Points on a hilly landscape, in no order, each with its height.
A ball rolls from a point to whichever of its 2 nearest points has the largest drop for the distance, and stops where none of them is lower. Distance is the straight distance between rows; heights are no part of it.
dato h=64.5: [129 100 132 186 154 105 136 151  90 133 128 107 155 123 184 106 163 144
 145 139 166 123 174 139 119 110  60 127 123  92 142 119 114 141 104 139
 118  81 163 122 102 106  84 159 108  51]
rom h=45.3: [195 112 133 193 140 159 103 141  32 133  79 115 165  72 147 149 148 134
 177 113 155 148 132 125 141 119 141 136 109 120 179 127  84 130  97 150
 100 117 172 111 103 128  79  97 126  62]
Kuruk h=61.1: [148  86  88 133 100 155 127 124 107 183 127  92 125 127 122 107 109 170
  73 125 107 127 101 142 172 146 103 110 104  54 178 126 124 115 155 154
  84 122 170 104 136 126 184 121 107 121]
numip h=86.7: [ 92 115 140 122 145 132 136 115 148 182 156 109 130 177 131 146  83 183
 108 107 113 167 164 148 122 126  86 128 119 114 148 149 103 102 152 109
  86 139 155 122 121 142 152 141 140 110]
bal h=23.6: [165 135 139 107 130 161 105  84 155 146 129  87 134 140 104 162 121 162
 101 124 126 130 131 109 106 166 139 129 171 163 163 138  79 117 168 117
 110 136 151 116 156 154 134 103 201 149]
Vagep h=24.6: [ 49 118 171  88 105 116 175 174 163 161 126 146  58 142 116 114  92 129
 103 106 137 135  82 182 146  97  79 101  69  67  86 133 202 131  98 136
 170 114 143 128 145 134 132 138  83 128]
kup h=7.9: [143 124 114  99 145 166 113 125 116 169 112  93 135 123 107 170 158 162
 183 146 142 139 141  88 146 100 147 120 129 114 139 102 128  96 158 132
 102 149 105 107 110 134 115 107 116 139]
tet h=82.1: [ 85 134 162  77 161 170 156 117 132 147 199 105  80 164 118 133 124 119
  73 132 111 175 109 179 117 147  69 123 113 109  91 164 122 131 123 111
 111 132 174  92 121 143 102 216 115 129]
Fozuk h=27.2: [118 146  95 123 151  98 126  49 172 157 128 112 175 150  87 142 142 120
 157 173 114 122 186 114 121 113 160 147 142 137 131 115 114  93 160 161
  81 150  69 124 119 129 137 143 182 110]
vefop h=76.6: [121 108 124 127 141 161 136 178 107 108 116 115 158  86 100  95 184  95
 146 161 146  87 125 112 157 122  98 101 134 116 100 103 148 157 130 120
 129 106 165  91 129  90  98 150 114 130]
zeg h=15.2: [ 95 161 124  68 136  92 147 138 167 101 175 182  40 113 127 133 125  49
 144 105 132 119  74 185 114 125 143 114  77 121  70 114 170 124 108  97
 190 124  79 151 137 134 158 121 110 190]
Vak h=57.2: [ 98 114 169 153 145  96 149 160 106  96 125 130 129 149 160 152 119 135
 174 130 156 161 181 108  91  94  97 119 136 134  90 119 145 125 115 103
 136 113 109 130 106 113  97 121 106 112]
les h=37.0: [162 154  64  95 183 128 118 121 106 129 204 145 143 108 157 132 200  79
 140 116  75 121 126 113 141 149 139 134  97  95 133 116 136 138 104  73
 135  90 107 160 123 133 153 115 128 147]
Nosek h=50.9: [ 78 142 103  85 141  88 124 139 160 101 132 151  95 141 139  84 143 109
 119 140 150  58 117 150 135 120  69 123  97  78 104 127 137 125 118 120
 182  81 133 127 152  90 112 134 146 127]
zado h=53.1: [128 174  92 124 127  73 100 145 102  64 100 197 127 102 160 108 146 100
 133 126 104  64 146 129 130 115  97 112  93 152 124  92 182 147 108 108
 188  66  97 136 134  96 132 112 155 147]
zok h=8.1: [ 96 154  93  84 127 118 125 113 183 124 109 135 141 101  73  90 117  92
 131 168 110  66 122 104 150 137 138 121 134 146  98 111 161 129 160 142
 129 133  99 102 157 114 161 116 165 175]
zite h=77.7: [172 130 123 184  90 152 125  96 123 123  59 135 177  79  63 124 126 115
 109 139 117 109 114 109 134 151 198 115 156 175 162 148 131 144 116 159
  94 135 137 120 155 115 104 120 201  94]
bav h=32.2: [ 84 118 202  72 109 111 154 171 137 136 102 122  78 149 100 166 157 131
 190 166 128 157 125 123  90  98  80 100 110 125  90 164 168 119 138 109
 157 100 145  88 123 148  78  98  89 122]
Zole h=73.5: [ 87  81 125 159 140 101 165  99 168 105 128 118 162 145 135 134  71 146
 129 147 103 172 160 120 111 104 124 118 150 115 102 134 125 141 134 137
 101 119 104 123 130 112 185 127 114 115]
zurap h=76.1: [180 147 148 146 103 159 118 141  89 147 170 118  90 108 202 143 137 172
  69  92 150 157  97 154  81 149 108 126 112 141 144 122 145 162 118 105
 144 124 136 159 145 150 135 148 133 136]
ror h=31.2: [128  99  80 137 151  76 129 161  98 108 106 179 159 111 107 122 130  98
 194  88  82  71 123 145 180 116 118 105  81  84 128 123 137 122  77 103
 112  89 134 136 128 105 113  78 133 109]
kemem h=39.0: [137 143  85 148 128  57 135  73 148 159  91 130 133 137 114 138  61 155
 160 117 113  96 128 147 128 142 121 129 121 107 172 138 157  67 145 189
  93 151  82 148 153 162 155  55 169 123]
ligob h=34.6: [128  84  59 149 162  95 133 122 103  93 150 148 115 154 173  93  85 107
 152 122 113 108 146 128 175 113 140 139 106  65 115 100 115 111  94 154
 120 111  88 150  97  92 154 130  77 121]
dol h=21.4: [175 207 128  60 129 174 101  91 161 150 158 121 102 107 101 146 194  91
  70  93  79  90 107 153 122 175 145 134 135 195 143 144 129 136 150 102
 143 132 130 130 142 166 142 162 189 196]
pof h=19.8: [158 122  80 113 106  97 119 140 106  86  69 127 160  99 157 129 176 175
 175 152 112 129 168  88 144 102 149 132 148 140 149 122 142 161 152 148
 134 112 101 100  97 119 149 108  65 128]
Ful h=19.9: [103 110 127  58 144 158 130 145 168 170 134  90 148 131  50 122 144 102
 156 135  90  80 121 102 168 144 119 119 135 104 103 145 107 114 142 108
  99 129 165  92 146 131 127 120 150 156]
kedoz h=47.3: [152 120 104 154 136 116 120 118  72  92 118 156 105 115 125 140  44  88
 172 105 109 114 107 127 121 129 150 105 105 130 102  96 157 105  92 145
 101 137  88 162 140 119 135  68 147 163]
Pozu h=49.4: [ 84 165 213  94 144 114 151 152 106  84 138 139  50 165 150 125 157  76
 145 169 172 156 161 138  83 116  47 134 143 152  68 120 187 129 133 110
 180 106 124  99 119 115  75 174  93 134]
fupof h=41.7: [155 143 116 177 124 106 126  81 113 144  87 124 114 126 122 168  39 168
 148 109 127 139 114 132  98 150 137 110 148 149 167 132 164  79 122 173
  97 150  89 150 158 158 120  60 192 121]
nesam h=17.3: [ 79  83 119 170  70  93 142 144 142 111  59 143 173 135 107 104  68 191
 131 144 131 147 130 119 165 102 170 136 157 114 142 143 130 124 128 183
 115 170 120 120 121 130 142 110  50 106]
por h=87.3: [128 164 169 101 104 160 116 147 161 117 112 148 101 116 130 148 183 106
 104 153 137 127 126 132  99 122 130 117 151 229 119 139 159 164 156 106
 190 116 138  94  97 135 105 172 132 163]
Dubu h=7.3: [141 159 109 101 149 116 133  96 148 121 180 112 130 131 168 134  94 135
  96  86  80 168 133 128  95 178 113 150 134 147 131 131 122 144 146  92
 115 134 103 158 164 166 224  90 149 186]
bol h=53.5: [107 153 192 108 147 118 130 159 113  77 129 147 115 144 120 152 174  76
 183 160 148 150 185 104  82 101 101 128 157 185  78 116 152 129 144  84
 160 117 121 109 104 114  73 139 127 137]
Miti h=73.1: [149 123 175 142  77 118 148 162 106 146 136 129  82 128 187 141  64 175
  75  68 135 156  97 162  95 131  98 112 118 131 111 127 167 163 102 115
 132 125 127 157 163 132 147 130 132 116]
Vus h=25.9: [128 111 136 121 164 178 142 116 120 109 216  98 100 133 138 142 108  69
 105 137 103 166 110 135  73 151 101 112 123 119  59 128 115 129 111  97
 119 100 130 146 144 126 137 146 167 173]
pobi h=48.7: [188 153  98 138 133 176 108 123  61 144  92 137  96  77 129 150 158 135
 152 119 167 118 100 123 159 112 175 114  79 122 174  86 165 120 122 159
 122 157 100 135 104 127 118 115 101 136]
tida h=45.4: [ 71 180 175  65 146 136 144 118 154 108 152 134  56 163 145 136 153 124
  95 180 158 179 131 159 110 112  81 126 144 159  90 126 176 128 159 122
 189 135 106  89 112 140 113 210  77 159]
Rozi h=56.3: [151  65 104 183  80  95 129 110 120 121  85  96 182 128 129 111 117 176
 110 156  97 134 139 100 107 144 118 113 169  88 176 162  92 149 127 159
  91  71 168 103 150 117 137 104 148  60]
Mik h=42.5: [155  81 113 175 104  92 152 137 136 115 111 147 111 121 149 114  40 123
 110  59  97  93  59 169 139 147 128 115 117 113 117 152 126 133  94 148
 124 115 134 172 172 120 170  74 143 138]
lela h=34.4: [131  93 159 172 147 177 138 147  96 145 178 114  91 148 158 132  82 106
 108 103 137 152 116 143  98 131  92 114 114 113  91 131 111 119  88 114
 110 112 161 148 126 101 100 162 158 115]
gaki h=52.3: [168 121 109 167 158 177 137 107  79 152 130 132 112 116 135 153 129 123
 137 107 150 162 119 143 146 116 183 126  72 109 162 106 138 115  95 144
  92 162 101 153  96 125 132 145 102 112]
dibe h=82.7: [130  86 143 144 126 141 142 107 193 123 126 113 167 135  85 127 185 115
 105 187 166 106 124 134 135 118 161 123 158 132 142 155  70 141 154 132
 147 126 155  98 117 109  87 174 136  91]
duga h=64.1: [167 126 132 165 131 140 130  83 102  95 157 126 139 138 197 157 108 170
  89 120 111 217 145 109  82 124 162 132 143 153 164 118 125 168 120 122
 130 141  99 169 115 161 185 112  91 143]
Safa h=71.0: [117 113 116 131 127 137 148 131 141 108 136 129 126 118 142 119 127 140
 104 131 141 137 116 133 131 126 141 113 124 137 116 112 144 154 138 117
 130 130 116 127 125 110 157 141 110 143]
Pabag h=46.2: [143 153 146 140 146 104 112 138 119  83 115 163 181 119 143 153 192 114
 164 111 120 123 170 116 102 115 136 130 145 185 140 135  96 149 116  71
 141 104 142 142 110 120  83 113 166 108]
tugi h=31.1: [144 151  64  63 167 113 114 159 117 120 157 152 154  92 151 111 217 104
 176 135 108  98 150  84 177 124 132 152 134  90 112  94 145 145 137  86
 144  97 108 109 105 100 147 146  85 137]
Tovok h=76.7: [ 82 149 123  79 146 116 120  93 196 160 149 132  90 166 108 164 102 142
 142 153 160 125 102 168 133 115 156 119 124 135 125 116 119  81 157 131
 140 176  85 135 129 152 134 134 118 162]
Nukeb h=63.3: [188 170 125 142 168 197 101 104  92 126 216 115 183 122 131 117 195  71
  98  91  93 168 147  88 134 162 185 173 134 132 132 123  79 164  99  87
 112 162 129 170 126 143 150 147 137 141]
Dusod h=13.1: [ 98 169  62  82 125  57 127  90 190 118 111 157 143 116 122  95 111 126
 139 158 105 103 156 123 157 132 150 155 126 130 122 101 165 130 164 146
 127 141  54 111 139 120 218 129 118 154]
zefa h=67.4: [129 160 157 157 126 134 131 111 109  89 187 130 105 142 194 141 103 119
  86 128 116 200 140 115  56 130 145 122 140 172  97  96 163 161 114 103
 165 127  66 177 132 141 179 130 100 180]
salop h=37.5: [ 76 116 209  70  99 126 151 115 166 118 142 120  44 166  98 137  72  86
 117 180 109 156  63 144  76 140  96 103 144 141  54 153 142 132 140 133
 161 111 143  95 160 140 116 125 124 156]
zes h=82.8: [134 166 198 144 110 137 128 187 105  66 188 153  98 110 181 111 186  66
 100 112 162 172 130 146  67 129 115 153 145 192  71 115 153 186 127  76
 205 130 136 156 113 135 124 159  77 171]
Dupon h=51.7: [189  99 138 175 120 184 101 133  86 175 110  88 140  98 135 141 142 150
 118 137 168 136 112 120 125 145 128 123 126 105 186 130  74 125 126 142
 105 115 186  98 134 128  97 125 158  63]
sedi h=39.8: [166  84 131 202 132 124 138 152  85 127  91 142 158 109 142 152 116 148
 169  60 121 158 141 133 143 114 152 123 117 122 174 165  93 136  87 132
  87 130 162 136  95 127 106  96 110  78]
Kofu h=40.9: [166 164 132 140 157 137  90 130  86 119 152 122 184 122 153 113 205 109
 137  97 121 120 172 116 118 159 124 147 138 149 171 114  60 158 109  74
 111 117 179 152 113 127 100 135 154 100]
biz h=83.7: [160 134 107 132 150 185 106 137 104 149 181 112 125 127 124 112 126 103
  94  60 134 120 112 137 167 171 164 163 107 112 138 119  72 114 125 106
  92 179 146 148 118 117 151 159 133 158]
gole h=22.2: [103 162 124  73 131 118 135  71 203 175 116 119 162 135  52 143 198 122
 129 182 104 101 175 127 157  99 156 135 141 157 125 123 142 114 175 144
 119 141  88  95 108 136 129 171 159 125]
Ziso h=56.2: [209 129 116 174 136 176 123  43 115 139  97 116 132 111 104 180 124 125
 118 123 132 165 102 127 126 144 211 134 138 151 189 119  99 108 130 160
 102 160  93 146 134 141 156 109 170 115]
Tured h=15.7: [167 144 143 121 156 154 110  99 131 110 184 114 131 152 150 155 131 114
 114 100 103 154 130 114  67 170 129 144 148 169 132 143  76 140 130  76
 133 119 142 169 153 160 140  95 191 167]
Vupe h=60.6: [193 161 147 131 139 194 107  71 126 165 137 102 140 118 114 167 192 126
  81 126 156 153 132 122 136 138 200 148 128 157 190 108  78 124 152 127
 129 163 111 135 108 148 129 152 153 125]
kof h=27.6: [151 156 151  68 115 162 117  84 182 155 136 106 103 129 101 166 139 149
  65 142  99 131 104 154 106 163 126 110 156 192 151 161 116 143 182 109
 151 126 157  96 157 171 142 138 179 169]
Fug h=79.7: [ 78 120 120 123 150 120 112 203 102 120 120 122 139 119 124  56 150 111
 160 141 166  54 145 129 169 118  36 133 124  71  96  95 130 127 122 129
 143 101 190  99 135  85  86 149 108 111]
Ses h=30.8: [110  84  79 142 145 130 135 159 126 132 130 142 126 144 125  98  91 123
 173 102 120 125 139 115 199 110 160 144 120  94 116 115 110 112 118 143
  96 154 120 122  92  89 158 142  67 132]
beviz h=79.8: [152 149 203 146 101 150 120 170  92 116 205 113  82 114 216 141 150 126
  91 101 167 203 104 145  54 126 110 144 131 161  98 114 133 173 127  95
 185 131 140 165 115 169 125 133  73 161]
ruvo h=17.5: [125 152  72 102 138  53 153 106 127  76 113 155 133 118 161  90 100 128
 132 126  81 124 177 122 146 143 126 137 101 119 124 117 176 168 106 139
 115  99  65 136 131 116 211 120 100 135]
maf h=60.7: [126 104 179 188 145 112 143 173  83 123 125 109 151  90 176 140 145 146
 181 123 191 170 169 122  97  85  80 129 145 138 111 118 137 153 114 134
 120 103 164 112  86 138  75 131  94  78]
noku h=50.0: [155 165 107 137 132 128  85 143 108  94 111 170 148 103 162 133 199  97
 129 141 106  87 145 118 115 123 119 115 127 194 146 108 144 147 128  91
 181  72 131 128 108 111 106 130 158 141]
Rig h=22.1: [107  84  93 172  77 102 134 160 118  97  54 148 178 127  88  64  95 141
 146 126 123 102 132 115 194 131 179 159 145 113 151 154 112 127 111 191
  95 163 160 122 111 108 118 114  75  94]
lipub h=15.3: [ 61 108 179 131  70  87 143 211 148 148  79 152 126 131 109  88  98 148
 126 132 138  83  84 123 126 130  81 125 129 108 117 169 153 112  78 128
 170 102 182 138 171 141  65 100 139  81]
Gevog h=84.7: [ 55 115 152  98 158 148 154 134 154 167 182 106  89 180 140 132  73 144
  93 122 114 182 142 163 133 116  58 122 114  95  93 148 120  97 142 113
 115 127 151 108 120 127 149 176 106 135]
Dumir h=68.2: [141 166 118 133 126 151 120 138 119 113 153 129 135 101 159  99 177 134
  81 113 171 133 131 138 140 146 162 155 122 162 145 100 125 163 149 115
 140 161 126 135 103 128 140 173 100 144]
Nuru h=80.0: [129  80 129 145 147 182 128 136 148 137 124 103 160 117  67 103 159  88
 119 176 159  77 103 119 166 135 145 112 129 101 121 130  90 118 128 136
 130 124 166 102 129  92  78 157 145 104]
doku h=16.7: [ 78  70 142 168  55  93 146 157 149 147  78 129 151 138 154 100  50 210
  78 164 146 145  95 124 157  88 126 124 167  94 127 113 148 124 127 186
 158 140 125 128 148 130 139 118  61  80]
varu h=47.9: [ 66 123 112  76 131  81 110 152 177 142 108 144 109 173  95 111 139 139
 173 156 141  54 117 140 128 106  76 145  94  72 105 161 113  88 128 135
 171 113 132 123 150 123  93 117 136 116]
Zakas h=22.7: [ 66  87 139 135  76  95 169 136 179 176 102 142 150 132 112  93  84 180
  51 178 113 128  92 151 152 108  96 108 123  83 129 133 178 128 128 157
 152 111 142 128 171 143 159 130 115  75]
lov h=85.2: [132 189 187 122 133 155 124 158 131  99 160 153 125 108 158 127 213  89
 103 113 147 163 158 133  83 122 128 153 145 226 114 131 155 191 136  86
 182 140 145 132  89 150 112 190 106 159]
Vok h=14.8: [162 134 110 105 110 117 112 137 108 120  62 116 164 103 119 176 169 179
 202 111 111 140 154  75 152  97 165 136 167 146 153 132 127 124 157 135
 107 145 103 107 108 141 129  69  96 137]
dalu h=25.7: [158 152  72  78 128 110 122 144 101 116 112 132 167  88 135  87 206 130
 170 131 124 112 173  92 204 129 157 172 149 119 141  90 137 170 146 140
  99 137 125  98  85 106 156 158  59 115]
Saf h=31.9: [171 164  96 127 145 119 110  44 120 153 114 101 168 139  98 141 168 119
 149 134  92 117 190  91 128 143 157 148 141 141 166 112 102 101 145 152
  57 121 102 131 124 135 137 112 212 109]
Senat h=78.7: [120 166 152  82 160 176 121 116 117 117 200  99  80 146 149 123 164 110
  73 158 148 138 112 143  97 158  85 131 134 138 110 142 114 135 132 113
 158 120 152 108 122 142  71 201 132 148]
lavob h=57.4: [141  96 125 130 102 138 126 125 141 195 118  90 152 131 105 127 161 182
  92 153 138 123 121 139 143 140 106 108 120  83 185 144 106 121 163 132
  99 112 179  96 136 140 128 132 133  84]
kanob h=19.7: [ 74 139 161  82 110  70 167 140 179 121 125 169  47 111 120 121  82  72
 135 103 126 110  81 183 115 113  95 103  59 100  69 131 193 133  92 128
 186 104 100 145 169 134 163  95 126 162]
Bif h=34.2: [162 140 108 128 144 103 100  89 112 131 133 100 193 155 134 126 195 143
 149 114 103 133 209  87 113 142 138 162 155 112 180 130  59 133 142 108
  72 118 145 132 108 124 142 133 154  91]
murep h=64.0: [132  72 115 184  75  99 111 159  64  95  67  99 146 119 175  79  54 183
 149 152 149 128 146 106 153 104 107 150 166  96 132 138 104 127 104 229
 122 115 150 115 110 112  84 107  69  74]
Dov h=26.9: [ 96  89 128 147 135 109 144 202  91 127 123 177 108 124 115 111 109  91
 171  81 117  79 109 156 166  94  92  93  64  68  94 113 164 114  71 111
 143  93 155 139 125 100  95  98 116 120]
ruda h=44.4: [127 134 129 175 129  78 135 103 112  99  98 148 124 132 143 166  54 136
 168 116 128 139 141 127  85 124 152 106 137 159 121 127 150 103 103 139
 117 124  67 154 135 135 111  64 163 134]
mok h=21.7: [ 87 130 199 114  71 122 133 209 141 149 102 126 107 135 119 102  87 160
 117 108 177 110  90 132 127 140  88 135 140 152 115 155 128 138 126 118
 150 146 195 111 155 141  84 114 127 115]
petu h=80.1: [159 108 114 172 102 135 139 100 107 121  44 125 185  92  59 145 118 134
 159 114  92 133 113 102 158 136 194 125 162 138 170 168 133 113 110 171
  78 149 125 131 139 137 108  68 158 100]
Tisul h=60.1: [211 118 142 172 125 188 132  87  97 139 132 118 109 112 141 201 110 167
 112  92 118 209 100 141  86 141 165 114 135 148 163 118 140 138 126 123
 112 157 113 157 148 168 173 110 147 153]
sim h=48.6: [ 93 110 156 142 112  85 146 135 180 141 103 140 149 156 117 139 131 165
 136 132 137 119 134 149  98 121 105 119 134 130 146 192 107 130 116 118
 133 106 155 124 141 133  82 126 159  63]
tipu h=27.8: [ 41  87 137 121 111  91 174 164 182 163 103 144 114 144 120 100  67 160
 103 118 111 136 109 162 177  85  90 112  83  56  95 122 180 116 109 150
 159 114 119 128 149 130 182 117  63 124]
zekaz h=69.0: [130 184 142 121 167 189 126 129 114 101 227 106 154 133 128 106 164  82
  72 111 115 174 161 101 102 166 140 161 149 156  92 122 122 163 123  81
 121 167 126 148 130 137 144 192 130 172]
ralub h=78.5: [103 140 124  58 152 148 110 135 147 166 159 116  63 166 118 150 129 138
 153 127 164 105  95 143 139 122 108 123 102  98 128 135 113  81 149 118
 138 148 132 124 117 147  94 122 122 159]
Dinaz h=67.2: [115  82 121 195  97 130  97 153  97 119  78  99 170 130 129 102  92 173
 154 185 185 113 136  77 133 104 124 151 176 107 120 125  90  98 143 193
 129 150 141 104 121 105  71 121 106  87]
lat h=57.3: [193 118 133 176 178 196 122 107  86 123 163 133 162 110 143 152 183  81
 136 103 132 177 129 116 133 125 199 153  96 123 150 118  76 139  89 106
 121 151 122 165  99 125 127 138 119 108]
simeb h=75.2: [ 42 101 134 109 121 112 124 117 206 161 125 124 112 184  91 132  85 157
 134 195 158 112  96 151 133  96 128 123 137 100 102 127 119  72 151 161
 163 164 106 125 146 138 121 141 100 134]
nemop h=89.1: [113 113 131 136 151 177 117 131 115 203 177  98 129 152 139 130 106 170
  88 108 152 179 158 154 167 121 112 140 111  99 156 118  83  92 168 127
  87 170 166 104  81 137 147 174  90 118]
Piba h=35.9: [171 144  61 117 130  81 117  63 104 141  91 111 159 131  95 132 121 137
 184 129  73 102 172 105 145 145 139 143 134 102 176 129 131  89 141 176
  50 126 101 131 133 139 157  80 172 109]
Bel h=21.6: [ 64  87 148 158  96 112 156 211 128 158  96 155 107 127 112  74  64 118
 121  92 111  79  90 129 155 104  80 110  93  73  97 136 170 115  68 147
 148 100 171 148 153 110 108 106 118 111]
Gufe h=86.9: [107 118 163 129 135 105 154 110 196 101 138 143 151 145 157 152 172 163
 100 157 159 173 157 148  95  90 119 129 159 155 142 153 109 163 161 105
 173 124 127 115 103 135 131 176  95 101]
Vek h=85.0: [151 124 143 142 117 118 125  96 188 123 120 137 159 129 133 153 214 144
 104 158 157 134 152 133 106 106 161 131 155 170 177 154  85 150 166 117
 158 119 134 113  87 134 103 168 138  94]
Noze h=45.5: [184  97 116 157 109 147 145 127 132 128 128 121 117 115 121 132  68 137
 105  45  89 120  56 172 133 175 131 126 130 123 130 151 117 138 128 121
  96 151 152 158 173 138 205 102 147 170]
gugef h=45.1: [174 126  65 135 132 138 101 103  79 134 117 153  82  99 127 130 121 125
 132 113 154  62  79 135 155 121 143 102  77  74 180 102 152 101 121 161
 137 131 112 156 133 116 125  93 142 134]
puze h=72.9: [119 134 121 165  89 129 101 110 133 141  80 125 115 128 130 153  89 182
 124 190 166 128 111  98 100 104 157  97 160 160 150 111 161  95 144 172
 148 137  76 118 138 126  97 114 145 121]
puti h=15.4: [148 159 132  73 141 168 122 109 148 172 116 113 132 108  84 173 215 122
 154 142 115 114 140 104 151 102 157 110 127 162 142 121 145 121 150 119
 120 124 111 104 106 140 107 131 154 143]
Tis h=50.1: [166 150 104 144 140 136 122  86 127 120 139 141 105  96 122 143  79  82
 143 117 116 108  87 147 101 154 154 116 116 163 115 100 149 114 129 143
 110 153  90 162 161 140 160  89 195 184]
nen h=44.6: [ 82  81 131 157 140 107 135 153 154 141 122 141 120 174 127 122  94 131
 157 141 156  91 115 142 130  94 108 121 111  91 105 148 106  83 106 139
 144 114 130 144 125 106  69 123 139  93]
monur h=52.1: [117  89 101 158 107  81 126 117 155 129  82 119 185 142 102 134 133 167
 154 152 118 107 142 110 116 116 142 129 148 109 147 164  97 109 146 146
 107 120 117 123 140 119 115  93 149  90]
Reti h=60.3: [152  83 101 156 100 111 124 116  86  75  87  95 154 135 169 118  78 186
 131 151 110 156 167  91 118 127 121 130 165 114 147 138 106 153 123 176
  96 109 133 116 119 111 139 104  99 100]
pipa h=75.3: [145 124 117 186  81 142 121 101 157 128  70 144 147  86  95 144 105 132
 105 179 130 123 100 106 110 122 186  91 167 198 145 136 168 133 138 165
 144 126  99 114 143 127 116 115 178 124]
Pemu h=41.6: [ 63 135 210  69 115 136 156 111 153 119 126 125  50 171 105 130 112 117
  98 214 133 171  84 144 106 116  67 104 156 134  66 145 180 137 153 142
 182 121 135  64 148 138  99 183  87 140]
vigek h=32.5: [103 139 174  96 150 122 156  92 153  96 176 124  71 148 136 142  92  56
 126 166 100 157 110 151  55 144  87 112 128 157  54 143 134 135 120 112
 148  91 118 127 150 137 121 132 177 163]
kad h=22.0: [130 156 142  93 142 117 115 156 131 136 136 123 150 149 136 124 122 153
 145  32 122 132 165 111 152 158 128 172 144 147 153 140  80 139 141  78
  81 175 160 137 115 137 164 114 125 142]
pelit h=9.2: [154 168 138 117 115 140 121 140 104 107 161 182  62 105 130 149 144  73
 129  95 126 107  83 174  88 127 145 109  79 155  92 112 183 132 111  91
 164 128  94 176 139 136 124 131 155 187]
Dozir h=73.7: [101 125 143 106 136 139 157 175 132 109 137 118 105 103 148 113 178 117
 125 150 157 129 122 138 126 110  77 104 122 122  96 114 169 160 136 112
 163  93 141  99 121 106 121 159  88 139]
pas h=39.1: [154  78 100 178 116 105 131 141  88  88 116 146 109 146 179  95  41 131
 114  75 107 103 105 145 157 131 136 129 113 106 123 127  95 129  81 156
 120 111 131 167 124  94 140 100 112 121]
sot h=13.6: [123 125 112  87 125 147 108 146 135 125 101 117 161 108  56 113 126  97
 163 153 110  60 114  72 162 138 145 118 153 136  96 110 122 116 149 120
 117 133 133 105 156 110 116  86 169 168]
solev h=40.3: [ 99  91 176 148 145 147 147 154 130 118 152 132  96 164 123 128 103  90
 137 146 160 126 102 146 112 115  94 112 135 127  78 146 112 118 102 118
 142 116 165 130 127  97  50 158 148 105]
tukim h=41.8: [184 132  71 125 156 138 108 110  73 130 145 136 121 106 145 131 156 115
 136 104 102  93 114 131 143 148 127 111  79  87 169 112 134 125 107 118
 104 100 127 156 128 123 142  99 146 131]
lokos h=70.2: [112 133 182 148  95 105 140 149  95  98 133 121  80 146 194 143  50 146
 101 100 146 177 135 123  75 123 121 113 138 143  85  84 167 147 113 122
 148 126  83 159 134 116 158 114  96 153]
viram h=64.8: [156 154 154 126 133 166 121 116 135 154 158 106 149 114 119 121 180 131
  73  97 170 133 144 152 142 155 165 152 124 154 168 126  75 153 143 107
 108 172 165 125 105 136 116 182 138 117]
mifu h=53.0: [220 153  84 150 153 158 104  45  95 119 112 126 127  99 118 153 113  90
 144 123 102 117 108 120 130 161 178 138 132 157 164  97 114  95 125 167
  97 144  93 161 149 141 153  80 201 150]
dodan h=15.1: [182 190 127 105 112 177 109 132 117 132 140 159 100  87 107 145 187  91
 108  76 119  93  90 160 122 144 171 126  98 180 118 118 164 144 129  94
 143 160 110 161 138 141 129 160 164 192]
kifuv h=35.0: [132  81  92 164 136  74 146 156 121 121 100 151 172 135 130 109 139 126
 169  71  84  99 149 147 161 130 131 120 100  92 158 166  90 135  91 108
  90  93 160 137 115 106 136 100 113  78]
vukib h=28.1: [152 162  80  89 154 105 118  84 117 142 175 113 183 156 133 104 169 120
 130 116  74 150 204  79 155 160 154 185 154 102 156 115  99 141 140 106
  57 136 112 139 105 125 192 152 124 115]
murug h=26.6: [133 104  78 148 117 113 127 137 102 126  91 144 152 139  98  75 119 117
 171 108 128 111 162 120 221 120 187 171 119  98 155 126 100 111 118 178
  70 171 140 118  80  95 131 150  75  91]
limem h=70.5: [122 132 132 167 105 120  99 157  98 110  91 136 123 115 160 118 113 158
 144 168 205 100 124 104 115 106 121 123 148 154 123  97 140 115 138 160
 163 126 115 117 119 105  58 118 132 106]
zuv h=80.7: [131 170 102  49 171 149  94 136 133 159 193 118 103 146 128 137 155 112
 133  93 146  98 122 117 159 155 138 162 116 107 132 117  89  89 145  86
 125 161 120 137 113 140 120 137 131 165]
segop h=73.2: [ 85  72 135 159 103 149 117 126 174 183 106 110 156 153  79 139 102 172
 120 192 167 128 102 124 156  95 168 122 148  97 144 123  92  73 159 170
 135 185 131 114 126 142 115 138  86 109]
vuz h=89.0: [107 151 160 103  81 140 139 150 179 143  82 157 110  98  78 136 153 114
 107 159 110 106  96 138 111 123 129  91 131 202 118 161 197 162 134 121
 172 102 142  98 145 138 109 143 156 144]
Pog h=27.7: [117 160 166 125 107 105 115 169 124 141 107 123 125 148 145 125  87 187
 121  60 168 120 141 134 116 154  97 152 139 164 159 151 105 128 140  99
 107 161 171 131 139 140 117 107 148 116]
gaz h=75.5: [ 49 127 141 136 107  61 162 102 198 123  80 143 182 126  98 130  47 158
 135 155  99 166 162 138 122 110 126 126 139 145 104 143 155 125 144 149
 118 155  87 114 162 148 198  95 120 127]
borod h=22.4: [138 134  54 113 152  75 136  72 126  96 166 120 159 146 163  88 126 113
 121 151  71 136 185 101 132 162 127 161 129  99 135 121 121 147 137 131
  86  99  89 136 126 120 214 131 123 126]
Bato h=70.4: [137  85 127 160  94 175  94 140 110 164  72  86 160 122  87 129  96 176
 137 169 165 113 103  75 159 127 160 140 153 102 162 128  83  79 151 183
 115 171 149 101 134 134  99  94 117 112]
Lal h=26.1: [ 69 119 169  40 141 134 154 159 171 153 125 105 123 153  62 130 156 118
 165 155 101 132 128 122 143 122  85 117 120 110  87 170 137 131 141 102
 125 121 167  76 136 143 114 142 106 140]
tul h=14.9: [113 168 134  91 159 123 118 152 115 126 191 124 116 167 174 134 100 134
 136  69 125 177 158  96 113 155 123 167 131 136 117 119 120 123 131  66
 116 161 106 160 120 149 180 106 105 174]
Pesel h=74.5: [134 166 122 105 174 193 122 124 121 100 241 102 117 129 124 117 187  60
  50 120 129 140 106 151 111 175 127 150 121 124  92 145  88 125 108 104
 150 144 142 137 131 141  85 221 129 157]
ziroz h=54.0: [116 137  60 122 154  87 126 102 148  93 134 166 127 104 141 102 168  87
 127 171 114  62 140 130 134 107 108 103  97 100 123 108 172 133 126 135
 171  62  88 129 130  94 142 137 151 133]

For each start below, name the point where the ball stops.
Mik | doku
zuv | Vus
vuz | Vus
zado | zok
Kuruk | lipub
vefop | kup
beviz | kup
Gufe | kup
Gevog | kup

Two balls start at each pair of points below. Name the first point that both come to, or write never.
Zole / numip | kup
biz / nemop | kup
dibe / por | Ziso

Call two points neighbours if one is among the 2 nearest of the other. Go from one point of each pair to the other, from neighbour to neighbour, staying as low as possible. Name the highest point that can't be avoided.
pelit / lipub | Pog
pelit / doku | tipu
pelit / Dubu | kof
